Each row is a point on a tangle of strands that fork and nearly touch. The rows are in no order.
Points whose rows are less than 86.4 apart are linked; no others are. Some points are linked to none.
<949>: [  3   4 -27  12   4 -18   4 -19 -15  34  34 -12 -27  19   5  25  48  11
  -9 -21  -5  -6  10  17   8  -6  21 -50  40 -21   2 -22  -7 -29  27 -10]
<916>: [  3  12 -37  21   7   0  16  -7 -28  22  27   3 -44  16  14  12  36  24
   7 -23  -5 -15  10  -5  -8 -38  14 -42  31 -12  11 -31 -11 -42  50  -7]
<1265>: [ 12 -30 -30  11 -22 -10  -8  -1  -2  37 -20   6 -23  -1 -11   4  46   1
 -16 -35 -15   8  13  38  29  25  30 -34  46 -14 -23   4  -1   7  23  18]
<959>: [ 17  -4  -6  18   7  51  -2  26   0 -13 -16   0  -1 -15  -2  -8 -25  -3
  -3   1  -4 -23 -12  -6   7 -20 -45  24  11  38  -4  10   0  14  -1   2]
<789>: [  4  -6 -34  35 -24  18  -6  12  -5  17 -31  -3 -34  -9   4 -12  21  14
  -2 -25 -24  -3  13  15  22  -7 -17  -5  33  -1 -24   2 -31  -2  12  23]
<99>: [ 30 -26 -11 -13 -21 -15  18   3   3   7 -25  10  -1  -1 -27 -47 -13  -6
  17  14  -9  31 -10 -26 -10 -17  68   0  21   4   6  47  19   2 -30 -15]
<137>: [  7 -22  27  -5  -5 -12  -2   2  17  -3  15  26  14 -21   3   2 -15  -9
   5   1   4   6 -12   0 -11  15  11 -11 -36 -16  18 -10  39  -9  -7   7]
<583>: [ 25  -6 -42  17 -18  25  16  24 -20  14 -22  21 -20 -11  -8 -42  -9 -12
   3   3  22 -24 -12 -13 -13 -58   2   9   5  29   6   3  -3  -9  15  10]
<1408>: [-21  22  19 -36  39  14  -7   7   5 -28  10 -20  -3   0  16  15   5   4
  12  14  12   1  -2 -23  10  16 -49  23 -15  32  13   2  -7   9 -16 -28]
<1271>: [ 12 -26  15   3  16   7  -4  29  14 -17 -11  10  40 -19   8  -2 -29 -15
   1  32   4 -10 -29  11 -13   6   5  21  13  16  -6 -10  14   4  -8  16]
<715>: [ -3   1  -6  17  -2 -13  18   3  -2   3 -32  -9  13  -4  -1  -5  31  -9
   7  39  22 -32  23  22   8  -1  13   0  45   6 -58 -17 -49   6  12   2]
<1276>: [ 12  -5  19   6  38  24  -5  25  -4  -7   5  10  22 -23   9  22   6   0
 -21  12   6 -47 -13  10  18   0 -57  18  19  29  -4 -24   5  19  17   4]
<643>: [-14  20  12 -32   9 -26  -4  -2 -18 -23 -35   0  22  -2  -1  -8  22 -11
 -17  38  47  25  18   1  13  47  20  61 -50 -25   7  15   3   9 -17  25]
<409>: [  6  -6  26   1  24  19 -23   7   5 -16   4  -4  17 -19   7  15 -18   6
 -11  -1 -17 -11   4   6   7  30 -33  10   9  15 -11   9   3  35 -15   1]
<40>: [  9 -16  27  -4  19  29 -11   8  15   5   7  13  -9 -26  13  21  -8   6
  -3 -19 -18 -20 -11   5  10  29 -43  -2 -11  19  16   7  15   9  -6   0]
<1140>: [ 15 -18 -17  -3 -15 -13   1   6  -4  -2 -38  -7  11   0 -27 -33  -8  -6
   7  13   3  16  -4 -14 -14 -12  66  22  14   2 -23  54   0  25 -29  16]
<221>: [-14  18 -34  26 -17  -6   6 -10 -12  11  10   0 -33   7   4  -5  13  26
  13 -11  -3   1  11  -9  -6 -35   7 -26  26  -7  10 -18 -27 -42  24 -10]
<609>: [ -4  -2   6   5  -5   4  -9   9  11 -22 -22  -9  13 -16  11  -4 -10   1
  10  19 -14  17   5   5   9  32 -16  12   0   7 -17  16 -17  13 -27   6]
<483>: [  9 -11   1   2  -1  13 -27   0 -14   4 -21  11  -9 -12  -7  -9  36  -8
 -22 -13  18 -13   1  14   4  13  -7  15 -12  -8 -18  22  -5  41   0  22]
<259>: [ 10 -15 -24  24 -23   5  15  21   6  15  -8   6 -10 -21   7  -7 -19  15
  15  -1 -23   3  -4   8  -2  -8   6 -12  39  17   3 -15 -12 -32  10   8]
<1064>: [  5   3  -6  32 -16  27 -35   0   7   7  17  -8  -4  16  -7  20 -25   7
 -30 -54 -26 -24  -1  34 -13 -27 -12  -5   0 -14 -10   5   9   4  26  29]
<572>: [ -6   8   3   9  -9  -1 -17 -19   8 -12  19 -45  47  25  -8  22 -70  31
  -2   6 -12  19   3  12 -19   3  13  21   8  18 -15  14  -5   6 -27 -28]
<1321>: [  5 -27  30  -3  41  17 -25   6   6   2   4  21  -2 -23  21  24  37  -8
 -31   1   1 -28 -10  33  17  34 -31   5  -6 -20 -12 -23   2  18  12  24]
<520>: [  7  10 -10  -8  13  18  45  19 -10  -7 -27   5  -7  -8  10 -28  25 -12
  20  57  20  -5  -4 -20  10  -5 -18  18  16  49   0 -11 -32 -17 -12 -24]
<1392>: [-12  28 -24  23  17   8   1  -2 -11 -10  -9 -23  -1   7  -2   1  12  19
  -2   8  -6 -22  19   1  14 -25 -42   8  54  12 -47 -17 -45  15   7 -12]
<1470>: [ 15  -4   1  -4 -36   7 -13 -12   1   4  23   5  -8  10 -28   3 -33 -15
  -3 -30 -16  12  -8 -11 -13 -10  18 -15 -34  10  44  31  53   2  -1  -3]
<1239>: [ -8  23   6  -1  19  15 -26   4 -13 -12  -3  -6  -3   7   1   4  27 -11
 -29  -4  26 -32  -2  12   3 -12 -37  17  -7  -5 -14   7 -11  32   8   7]
<877>: [-12  38 -22  22   5  15  19   3 -11 -19 -35 -17   4  10  -1 -17  10  -5
   6  33  15 -10  13  -5  15 -23 -27  24  38  25 -36 -15 -47   7   3  -4]
<1364>: [  7 -18  -7  19  -8   0  -8  14   8  18   3  14  -4 -21  10  14   3   0
  -2 -13  -6 -13  -3  26   1   0  -1 -12  12 -10   1 -14   1  -8  13  17]
<811>: [ 12 -28  21 -23  14 -11 -18  20  -2 -24  -2  12  25 -12  -9  -8 -33 -22
 -16  12  17  15 -10   2 -15  19  42  26 -33  -4  -3  37  28  38 -26  31]
<775>: [ 20 -22 -22   4 -30  -4   9   5   2  17 -11   1   0 -14 -17 -17 -14  -2
  11   1 -15  13  -4   3   3  -3  28 -25  43  14  11  16   4 -12  -4  -5]
<314>: [ 17 -20  19 -25  -2   3  12  -5   8  14  26  -1   9 -23  10  25 -14  20
   9   8 -29  12 -17  -6  17  46   0 -30  23  42  37  12  16  -8 -19 -29]
<761>: [  7   4   0   5 -15 -29   0   1  -7  -4 -18  15  22   3  -6 -30   1 -27
 -11  19  43   6   2 -16 -11 -11  21  13 -34 -33  -8  -7  18   1   5  12]
<456>: [  8  -9 -12  27 -24  21 -24   2  10  11   8 -15   6   9 -16  25 -46  12
 -21 -45 -30 -11  -6  33  -4 -11  -2 -11  32   9  -5   7  21   9  24  14]
<1420>: [ 12 -42   6 -14   3 -12  20  15  11  16 -24  26  10 -34   2 -13  22   3
  17  31  -8   2   0  14  18  37  25 -16  37  17 -21 -17 -20 -12 -16  -3]
<324>: [ 10   0  17  27  -1 -30  -1  -7  -2   4  32  17  34   3   5   9 -37  -3
  -1   0   4 -18  -5   5 -34 -28  25 -15  -7 -49  -2 -43  27  -9  38  11]
<464>: [ -4  12 -22  16  -6 -26   8 -17 -18  15  15 -16   9  16 -17   3  20   6
   4   4  17 -31  17  25 -13 -38  15  -9  44   9 -43 -15 -43   4  16 -24]
<1296>: [  4  -2  12  -3  18   0  20  -2   5  19  38  20 -36  13  11  15  26  -1
   2 -33 -10 -12 -11 -24   1 -16  -5 -41 -30 -28  53 -34  34 -36  27  -3]
<1137>: [ 10  -8   9 -24 -14 -14  33  -9  -1  21  18   3  -8 -11   7   1   7  13
  23  12 -12  24  -4 -21  16  25   5 -28  13  32  42   4   3 -30 -22 -47]
<187>: [-38  34   6  -7  -8  11 -16  -7  32 -39  -7 -21  18  28  20  20 -32  -1
  -4 -21 -15  25  16   8 -15   8 -20  41 -50 -34 -29  21  -2 -16 -18  32]
<16>: [-28  33   9 -45  27 -21 -26  -4 -15 -17  12 -10  17  23  -1  -6  32 -20
 -16   3  52   1   3  -5  -5  -7   7  28 -52 -41   9   0  17   2   2  -3]
<785>: [ 15   3   6 -15   4 -11  -6 -14 -28   2  41 -22  29  13 -13   8 -20   6
   6  15   4  -3  -8   8 -15  -8  14   3   5  35   7  21  -1  32 -17 -43]
<809>: [ -5   0  19  13  50  19  -8  19   5  -8   3  11   3 -16  26  34  25   5
 -23   7   5 -46  -6  17  16   8 -46   8  19  -5 -12 -48 -11   0  29  18]
<545>: [ 21 -38  29  -2  -1 -10  10   7  13  13   8  53   2 -28   9  -5  -1  -8
   0  -7  -2  -5 -20 -11   8  15  12 -21 -24 -22  20 -33  33 -21   9  14]
<1143>: [  1  17 -26   3  -6 -16  22 -12 -23  24  19  -5 -10   3  -6   0  16   7
  16   7  10 -24   7  -1  -7 -41   6 -20  37  17  -6 -18 -30 -21  19 -35]
<1375>: [ -5   1 -15  -6 -12  -7  19  -9  -1  19 -10  -1 -34  -3   8 -10  52   8
  17   4  -2  12  14   3  13  22  -2 -20  26   3  -2  -4 -39  -8 -11 -29]
<248>: [-25  26 -11 -16   8  16  -8 -11  -2 -11   2 -24 -27  17  -5   1   2  24
  16  -6  -5  14   0 -22  16 -13 -43 -10   5  28   8  15 -27 -13 -23 -41]
<1198>: [ 17 -35  -2   0 -14 -12  20  19  12   4 -27  30  10 -29  -3 -38 -14 -12
  14  22   3  19 -12 -17  -6   4  35   1   4  -9  -3 -13  12 -22 -14  11]
<981>: [ 25 -27 -27  -8 -32  -3  37   9  -3  33 -11   7 -13 -11 -19 -19   7   9
  15  10 -21  10  -3  -1  19   4  32 -33  66  41   3  15   0 -27   0 -23]
<562>: [-13  16  19   2  21  13 -18  14  -2 -17 -10  16   3  -1   4   7  23 -26
 -24  11  41 -18 -12   7  -1  -5 -26  25 -37  -7  17 -16   9   7   8  16]
<274>: [-39  32  -2 -41  32  10 -18  -1  -6 -19  10 -32  -3  21  10  -1  -2  16
  29  12  11  12   5 -25  18  -3 -34   7   2  18   0   1 -20 -12 -19 -36]
<90>: [-24  30 -23  31 -15  -2  36   0  12 -32 -61 -17   5 -12  27 -29  -1  -1
  18  37  -5  31   3  11  21  11  -6  26   5 -10 -35 -25 -35 -14   3  46]
<660>: [-35  29 -11 -21  13  -4  -2   7  -1  -9 -22  -9 -19   6  11 -19  40  -5
  11  16  33  17   8 -18  10   1 -11  20 -26 -18   6 -20 -14 -14 -12  -1]
<35>: [ 11  -3  -8   0  -1   4 -29 -21 -27  11  -2   1 -27   3 -16  -4  42  -5
 -21 -26   8  -7  12  21  10  11   5  -2  -9  -1 -13  42 -15  59  -4   6]
<1353>: [ 15  -6  -8   2   5   6  31  14 -10  29  27  31 -31 -23  18   7  24  16
  12  -9  -1 -23 -12 -19  12 -21  -8 -26  -1  25  33 -35  -6 -34  31 -16]
<1537>: [ 13   1  -2   0   0 -39  26 -11 -17   2  -4  21 -13  23  10 -32  -3 -10
  26   4  25  16  10 -45 -15 -39   1 -28 -27 -46  29 -20   5 -28  26 -20]
<1473>: [  3   1  -2   3 -17 -14   6  -1   0   4 -22  17 -17  -4   7 -39  12 -15
   1   0  30  20   3 -27  -9  -5   4   9 -50 -39  20 -13  17 -10  -5   2]
<1032>: [ 13 -32  19 -19   2 -13 -15   6   4  -5  20  19  18 -16 -21   0 -31 -16
  -6  -7   2  17 -14   0 -14  16  35  -6 -29  -9  14  29  41  23 -10  11]
<756>: [ 19 -44  25   2   8 -25   8   8   5   6  -5  54  19 -29   7  -9  -5 -14
  -6  20  10 -13 -20  -1   3  10  21 -15  -8 -35  -6 -51  17 -16  22  27]
<1203>: [  9 -17  26   5  18  25   9  27  33 -21  -4   5  35 -23  18  14 -53  -1
   4  16 -21 -16 -19   6 -10  12 -17  21  11  22  -2 -15  14  -3 -11  18]
<650>: [-32  14  18 -30  16  -7 -16  -8  22 -25   3 -17 -19  -1  21  15   2  14
   6  -3 -21  45  26  -4  12  54 -20  13 -32 -13   0  29 -10   0 -35  -2]
<70>: [ 26   2 -20  22 -24 -15   9 -10 -28  22  36   6   5  19 -26   3 -11 -11
   5  -8  -1 -18  -5  -3 -10 -55  18 -24   2  -3  16 -13  18   9  33 -18]
<1310>: [-23  27 -14   8  -5   1  -8   0  -7  -3 -44  -9  -4   8   3 -14  32  -5
  -3  16  24   7   7   1   6  -3  -5  28 -15 -14 -23   5 -30   8  -4   8]
<1351>: [-21  26   3 -38   5 -25  17 -12 -29 -14 -50 -14   3  12   5 -16  38   0
  -6  37  41  25  29  -3  25  44  18  55 -33  -6  -8  23 -20  22 -25  24]
<1465>: [-14   7  -7  13  -9  -8  13  -9  -2   1 -61  -9   8   2  -1 -14  53  -5
  -1  36  21 -10  32  26  15  22  19  16  24  -9 -59  -2 -45  26   1  29]
<611>: [  0  21 -13  10 -18  -6 -10 -23 -12  10  42  -6  -8  27 -25  13 -11   3
  -1 -22   0  -4  -9  -5 -12 -48   7 -18 -12  -2  23  -1  13  -7   7 -24]
<1044>: [-30  33   7  18 -16  23 -21 -11  22 -30 -20 -18  -5  15  14  10 -14  10
 -15 -23 -23  31  16  -1   3   8 -30  33 -36 -32 -40  34 -10   7 -17  36]
<510>: [-41  32  -2 -56  34 -25 -23 -14 -14 -46  10 -37  13  24   9   8  -9  16
   5  21  15  21  26 -14  17  32 -15  40 -15   4 -12  27 -12   8 -28 -19]
<890>: [ -1   4  13 -19   2 -20 -14  13  -5 -28 -22   0  36  -3  10  -6 -12 -19
 -23  32  31  17   6   1  -4  32  31  49 -41 -16  -7  28  19  17 -19  27]
<1500>: [  5   8 -12  15 -11 -28  19  -4 -17   6 -11  13   7  -2  -1 -27   5 -18
   9  25  40 -13   8 -14 -18 -34  25  -2  -3 -14  -8 -20 -10 -12  15  -8]
<420>: [ 11 -27 -43  15 -33   7   1  12  -5  34 -53   7 -38  -8 -15 -20  39  10
  -2 -42 -12   9  17  26  22   6  17 -17  41  -1 -24  12 -14   5  11  27]
<1509>: [ 29 -48   9 -12  25  -7   4  22  -6   1   3  31  42 -20 -34  -2  -4 -20
  -7  22   8 -29 -35  10  -6 -23  45   2  22  10 -14 -11  28  18   8   9]
<1172>: [  5  15 -10  33  -9 -28   1   1 -20  -4  20  10  24   7   0  -9 -15  -9
  -1  12  29 -18  -3  -4 -38 -50  23   4   0 -21 -11 -34   2  -4  31   5]
<1286>: [-19  19  -5 -19   7 -17 -19 -34 -14  17  42 -31  -2  31 -14  25  17  21
   5  -8  -4  13   1   8  -4  -5  12 -33  25  -5   5  -1 -12   4  -3 -44]
<431>: [ 15  -2  -4 -20   8  20  28  11  -9  20  21   9 -29 -17  -1   1  17   8
  16  -3   5 -20 -22 -22  11 -17 -36 -17  -3  44  32  -9 -14 -12   6 -42]
<776>: [  8  -2  -9  20 -22  18  -8 -13   5  18  28 -24  15  17 -12  35 -43  24
 -12 -26 -25  -7 -12  18  -7  -9  -2 -17  29  22  15  -5  16   0  23 -19]
<602>: [ 12 -10   1 -12  -2 -10  -8 -25  -7  24  32  10 -32  13 -11  17  50 -12
  -9 -16  -5  13   0   3  15  24   7 -40 -18 -19  32  10  29   8   5 -10]
<306>: [ -9   2  41  -2  15  14  14  11  44 -15   8   2  30  -9  23  37 -51  -2
   9  -9 -32 -10  -7   6 -19  24 -30  21 -15  13  10 -27  13 -18 -10   8]
<1318>: [ 14  -1   3 -30  22  15  30  10 -11   7   2   4  -4 -16   8  -4  18   2
  19  42  11 -14 -13 -25   7  -8 -28   8  12  56  19   2 -19  -8 -16 -45]
<634>: [-30  28 -13 -20  13 -15  -7 -15 -11 -50  -3 -43  24  24   4   6 -29  21
   2  26   6  23  16 -20  15  12 -10  51 -17  14 -22  42 -15   6 -38  -4]
<1136>: [ 17  -1  17 -11  14   1   3   1 -13  -9  44 -25  50  10  -8  10 -47   6
   4  26  10 -15 -24  -1 -33 -24  15  25  -6  35  12   1  19  16 -12 -45]
<558>: [  8 -13  25  11  20 -39  13 -14   5  11  22  22   4   9  24   8   8  -4
   1  -4   5   4   4 -12 -14  -3  16 -40 -17 -79  15 -43  13 -25  26   8]
<765>: [ 25 -23  10 -11   4  -5   9 -15  -7  31  39  25 -33  12  -5  17  50  -6
  -5 -23 -10  -2  -9 -20  26  10  -5 -49 -33 -23  52 -16  46  -9  13 -11]
<885>: [-13  12  15   5 -13   7 -16   2  32 -21  -1   0   3   3  13  10 -34 -12
  -4 -22 -13  12   5  10 -24  10  -8  17 -42 -15   1  15  15 -12 -12  21]
<133>: [ 11  -2  -6 -25  -8 -19  44 -12 -14  29   6  18 -29 -11  -3 -23  39   3
  27  15  12  12   6 -33  16  -2   1 -29   4  20  32  -9 -15 -31  -5 -53]
<424>: [-37  31   6  12  19   4  13   4  21 -29   5 -22  21   6  25  19 -41  17
  28  25 -15   7   3  -3 -15  -4 -24  19  10   6 -15 -39 -21 -27   4   1]
<755>: [ 30 -33 -13  -4 -26 -15  39  12   8  16 -33  20  -3 -10  -7 -58  -5 -10
  27  23  -3  32  -3 -32  -4 -15  52  -8  21   0   7  10   7 -19 -19 -15]
<293>: [ 24 -12 -24  13 -27  16   8  13 -12  17   8  16 -22 -12 -16 -23 -15 -16
   3 -15   9 -18 -20 -13  -4 -49  -2  -8 -12  25  24   7  17 -11  15  -6]
<1152>: [  7   3  -7   8 -13 -28 -13 -29 -25  18  28 -20  26  23 -27   6  13  -5
  -5  -2   7 -23   7  34 -14 -26  31 -16  19  -1 -29   3 -14  29   3 -20]
<639>: [-10  11  32 -28  34  18 -10   4  13 -15  14  -2 -17  -4  11  21  -2  -2
   7 -18  -4  -4  -4  -9   3  23 -51  10 -31  27  29   9   8   7 -17 -19]
<327>: [ -4  -9   0  -6  -7  -3   7  -5 -16   5 -62  -9  -4   1 -19 -20  35   2
  -3  19  20 -14  27   6  14  28  34  21  20   9 -51  34 -31  54 -13  29]
<300>: [  9   2   4  -7 -22  25 -29 -22   0   3  29 -14 -15  26 -26  22 -33  -3
 -24 -42 -29   2  -6  11  -3   4  -3 -17 -20  27  29  43  41  26   2  -1]
<1430>: [  3   0  -1  21  -7  15  -6 -17   2   2  31 -34  33  28 -15  28 -61  33
  -5  -9 -15   3 -11   8 -15 -10  -2   0  22  33   8   2  -3   1  -1 -44]
<795>: [-17   2   0 -28 -12 -25  12 -23  -2  18  -5  -1 -44   2   6 -22  56  16
  18  -3   0  47  26 -13  18  40  10 -20  -4  -7  22   3 -20 -12 -26 -37]
<748>: [-12 -10  15   6 -22  27 -30   8  33 -17 -27   3  -8 -16   3  -2 -22   4
 -16 -32 -39  34  13  15   0  37  -6  11 -19 -25 -13  43   5  22 -15  53]
<815>: [-18  28   2  29 -12  41 -31  -6  22 -22 -12 -10 -23  15   6   5 -10  -2
 -28 -41 -19  -2  10   6  -6 -18 -42  27 -28 -25 -22  23 -11   4  -2  33]
<472>: [-28  21  40 -25  31   4  11   8  39  -6  22   3   9   5  33  29 -27   2
  28 -16 -25  -4  -7 -20 -16  16 -28   9 -24   6  28 -35   9 -38  -9  -8]
<31>: [-12  14  29 -19  17  20 -25  -4  13 -10  30   4 -10  14   3  16   3 -26
 -16 -37  10 -18  -5   3 -21  -6 -21  13 -64 -13  21  14  34  11  -1   3]
<907>: [ -2   5 -12  26 -11  35 -22   9  10  -2 -18   5 -36  -8   4  -6   9  -7
 -16 -38  -5 -16   0   4   4 -15 -43  13 -17  -4  -1  14  -6   9  10  23]
<590>: [ 11 -34 -12   2   5  -1  19  19   4  11 -36  15   7 -20  -5 -14  25  -3
  10  22   4 -22  12  20  16  14  15  -7  56  23 -47  -8 -31   6   1   7]
<1301>: [ 21 -19  -5   9   7  -8  11   5  -7  24  27  23 -15 -15   8  15  23   1
  -4 -16   2 -27 -11  14   8 -14   5 -23   8  -5   7 -34   9 -16  29   4]
<601>: [ 12 -22 -10  16 -13 -20 -20  -6   6  28   4   9   2  -8  -3  20  29   0
 -15 -17  -8  -6   5  43   6  19  26 -36  24 -40 -23  -9   6   2  20  24]
<1000>: [-23   4  11 -23   2 -16  -4 -15   8  -2   1  -4 -25  -5  24   1  27  18
  15   4 -16  52  24  -5  16  61  -5 -12  -6  -3  18  16 -24  -6 -33 -24]
<519>: [ 12 -31  12 -12   6  -4  11  12   8  14   5  12   9 -34  11  11  13  10
  12  18 -22   0  -6   9  19  43  -5 -18  34  27   3  -4  -8  -2 -16 -13]
<37>: [ 14  -5   3   3  11 -38  19 -25 -14  17   9  10 -14  30   7 -14  19  -7
  17   0  12  14  11 -30  -5 -20  14 -52 -18 -70  27 -29   0 -24  31  -9]
<1115>: [-25  22   1   3  -1 -11 -23 -18   1 -30   4 -41  35  20   6  17 -40  27
   1  19  -9  23  17   4  -5  13  -5  29  -6  -1 -35  19 -16   0 -32  -5]
<963>: [-14  12   3 -23  -1  -5  16  -5 -17  -3 -65  -6 -20   1   4 -33  37   5
  -3  27  18  27  22  -4  18  49   0  39 -15   6 -19  24 -21  37 -30  33]
<30>: [-26  22  14  -1  -5   6 -12 -14  25  -8  22 -10  -3  18   5  21 -41   5
   3 -31 -16   7  -1  -3 -26  -9 -11   7 -32  -2  16  -2   8 -25 -10 -12]
<767>: [ 10  10 -25   6  -7  18  24  14 -19   5 -27   7 -13  -4  -3 -32  14 -16
   6  30  33 -27  -3 -19  -2 -42  -5  21   5  46  -5   1 -27 -10   5  -6]
<762>: [ -2   5  23  -1  16   6   8 -12  23  11  42  13 -11  10  10  33   2  -6
  -3 -39 -15 -20 -11  -3 -20  -9  -3 -24 -28 -23  38 -26  31 -26  22   7]
<1139>: [-18   6 -24   7  -3  -4  -7 -26  -3  20  22 -29 -33  25   6  22  56   6
 -25 -29 -12  17   6  14   9  20  11 -51  31 -43  -1  -6  -8 -27   8  -6]
<216>: [ 24 -23   8  17 -15 -23 -11  -2   6  14  24  13  38  -3 -14  13 -37 -13
  -5 -11 -11  -5 -10  15 -13 -15  31 -31  -1 -39   6 -19  45   7  26  21]
<1146>: [  0  -9 -23  12 -55   1   2  -6   9  11  -1  -7  -3   9 -11   8 -33  12
  -6 -11 -27  26 -11   5   4  11  21 -33  37  22  16  19  19 -25  -4  -8]
<141>: [  5 -22  -8 -10  -1   7  -2   7 -19   1 -39  -4   8  -3 -25 -24  14  -7
  -4   8  17  -7   3   2   1   7  39  14  22  16 -35  48 -16  54 -15  21]
<623>: [  0  -4   1   2 -10 -13  27   2   2  10  -6  25 -30  -8  11 -32  11  -3
  18  -2  22  17   2 -38  -5 -16  -4  -9 -30 -21  37 -21   3 -28   1 -16]
<517>: [-34  18  14 -13  25   8  -8  10  19 -15   1   4  -8   2  25   5  20 -13
   5   8  21  -4  -3  -5  -8   4 -22  13 -31 -20  16 -20  -1 -22   1   8]
<428>: [ 11 -23  -5 -16 -10  21 -29  -4  -8   9   5  20 -38 -10 -33  -8  -3 -12
 -14 -41 -10  10  -6   3  11  20  10  -9 -35  16  26  52  27  44  -2  22]
<1282>: [-50  29  18 -53  37  -9 -28  -9  13 -40  13 -39   0  17  22  17   4  15
   3   6  -3  35  28  -9  17  50 -20  24 -23 -23 -19  21 -12   3 -28  -3]
<915>: [  5  11  -4  28   3  17 -16   0 -15  -8 -11 -21  12  -4  -9  -3   0  10
 -16  -1  -7 -25  13   6  16 -10 -36  14  47  15 -44  16 -22  37  -4  -4]
<24>: [-24  19  15  -9  23 -11   2   2  14 -22  18 -34  40   3  13  29 -38  15
  20  30   1  -2  -3   3 -18   4 -17  20   8   8  -7 -26 -13 -10  -6 -28]
<383>: [-31  27 -13  35  -8  -3  21   8  16 -35 -13 -17  10  -3  29  -1 -36  21
  24  32 -18  22   4   0 -14  -8  -5   8  11  -3 -26 -29 -27 -33   5  24]
<1484>: [ -7  -6  -8  -2   0  15  14  10  -3  -7 -77  -5  -2 -12  -9 -36  21   5
   3  25  -3  18  11  -1  25  33   3  32  13  -1 -45  27 -21  46 -28  45]
<555>: [ -4   9   9  14   2  32 -23  -8  14   2  24  -4 -20  15   1  20  -5 -17
 -30 -53 -13 -22  -6  21 -25 -21 -19   2 -37 -30  14  13  20   0  13  21]
<345>: [ -7 -18   9   4 -11  13 -12  12  21 -12 -31  -1  -5 -22  11 -11  -4  10
   0   0 -32  42   6  10  12  54  -6   3   0  -9 -10  23 -12  17 -22  29]
<377>: [ 16 -13 -12  -6   2  -4 -23 -25 -21  29  19   9 -35  13 -20   4  59  -8
 -19 -28  -1   1   9  20  18  22  17 -24 -12 -20  11  28   5  40   9   5]
<1435>: [ -6  16  16 -31   8 -13 -17  -6  -2 -19  25   0   1  16  -8  -2   2 -25
 -13 -12  38   2  -3 -13 -17 -15   0  21 -71 -23  21  10  35   6   2  -3]
<1243>: [ -6  35 -11  -2  27  23  24  16 -11 -21 -20  -9   3   2   4  -9   8  -4
  16  51  13  -8   3 -16  19 -24 -44  23  32  41 -13 -16 -38  -4   1 -23]
<452>: [  2   0  -6  16 -57  -2  15  -8  20   6   7   0  -1  18   0  -3 -60   3
   1 -15 -22  26  -9 -21 -15  -6  20 -25   0  16  37  12  37 -44  -6 -13]
<375>: [ -8  12  25  -9  26 -11   4  -1  -4  -4  35 -21  49   4   2  26 -35   4
   8  20  18 -22 -16  -6 -29 -15  -6  15  -7  14  17 -40   7  -2   9 -36]
<296>: [  5  20  10  23  23  39  -2  23  -8 -13  -1   2   1  -4   4  12 -17  -6
 -20   1  11 -46 -16  -1   2 -31 -60  29   7  35   8 -20  -1  12  26   5]
<567>: [ 15  -7   4   2 -33   5  12  -4  15   9   9  14 -11  -7  -7 -10 -28  -6
   8 -17 -15  22  -8 -27  -3  -1  13 -24 -18  10  50  11  36 -32 -11 -16]
<417>: [  5  -3 -24  16  -9  -5   6  -6  -6  21 -14  -2 -32  -2   4  -3  45  10
   2 -10  -9  -7  24  23  21   9  -6 -16  44   3 -26  -7 -42  -5   9 -10]
<60>: [ 28 -43  19 -15  29   2   1  27   6  -7  11  15  55 -19  -9   4 -29 -10
   3  37   0 -18 -44   2 -19  -8  40  11  22  19   0   1  30  15  -8  -2]
<616>: [ 21  -5 -11  13  13  29 -16  22 -18 -14 -16  -2  20  -8 -21 -13 -12  -6
 -22  -6   0 -32  -9   0   4 -25 -23  24  36  34 -26  22  -4  46  -2  11]
<365>: [-27  27 -19  22 -12 -10  27   6   5 -12 -45  -3  -9   1  15 -26  33  -3
  12  39  17  16  13   6   5   0   7  25  -1 -14 -21 -28 -36 -16   4  28]
<8>: [ 10  -9   5   1 -15  29 -36  -2  -6  -3   6  -1 -16   6 -25   5 -24  -4
 -25 -48 -20  -3  -6  10  -2  -6 -13  -2 -17  21  11  53  28  43  -3  20]
<1466>: [ 32 -46  -3   0   4 -27   1  12  -8   9  13  18  37  -9 -48  10 -13 -17
  -5  -8 -12  -7 -25  12  -8 -20  50 -27  17 -12  -6  -5  42  16  13  18]
<295>: [ 11 -30  29  15  16 -38   2  -6   8  14  14  36  14 -17  21   4  15 -13
 -12  12   7  -7  -4   7  -3  15  25 -29  -4 -69 -11 -51  12 -20  25  20]
<1270>: [-17  25   9 -16   1  -3 -14 -24  10   0  44 -19  -1  38 -13  21 -32  10
   9 -33  -1   5  -1 -11 -21 -30   0  -9 -29  -2  27  -6  22 -23   0 -34]
<132>: [-31  23  22 -11  33  10   7   4  31   0  31   6  -3   4  30  24 -12   9
  14 -31 -14 -13  -5 -14 -30  -1 -13  -6 -19 -18  28 -43   7 -43  13   7]
<691>: [-16  12 -14  32 -14  -6  20  12  22 -31 -37 -20  28 -16  21 -17 -27  -5
  18  46 -17  28   1  14   4  12  12  21  18  -6 -39 -10 -25 -13 -12  36]
<369>: [  0  -2  13   6  -6  37 -38  11  12 -17 -17   3  -6 -16 -11   1 -28   4
 -26 -39 -28   2   6   8   3  15 -23  16  -8  -4 -17  49  13  44  -4  35]
<362>: [ 19  -7 -11   0 -17  -8 -12 -18 -35  16  36 -20  16  19 -34   9 -10   4
  -1  -3  -9  -8  -8  14  -4 -19  24 -15  26  31   1  20   7  29  -1 -31]
<45>: [ 32  -6 -17  21 -27 -15  16  -1 -17  14  20  19   3   8 -20 -23 -36 -13
   8  -7   3 -12  -6 -26 -16 -55  22 -27  -6  -5  30  -9  32 -16  27  -4]

A fork is a point with three links, a tip a point with one. Leave the first point through the second and follow the links. Name the first fork or tip that comes.
<1375> / <795> => <16>
<274> / <1408> => <8>
<623> / <1537> => <327>
<634> / <510> => <1364>
<30> / <1270> => <520>
<365> / <90> => <1139>
<1392> / <915> => <1321>
<45> / <70> => <907>
<1465> / <715> => <133>
<345> / <609> => <248>

A fork is a point with three links. Follow the links from the first point to the second and name the forks in between, in order.
<300> / <45> => <775>, <1364>, <520>
<1408> / <293> => <8>, <775>, <1364>, <520>
<133> / <755> => <327>
<1301> / <293> => <520>
<417> / <959> => <1364>, <520>
<609> / <981> => <8>, <775>
<1115> / <1353> => <1364>

Follow the links from the first point to the second, and from the first to the third. Name the last point that the two ways share.
<1000> / <1270> / <959> => <520>
<314> / <1140> / <1473> => <327>
<981> / <1318> / <1282> => <1364>
<8> / <1282> / <1392> => <1364>
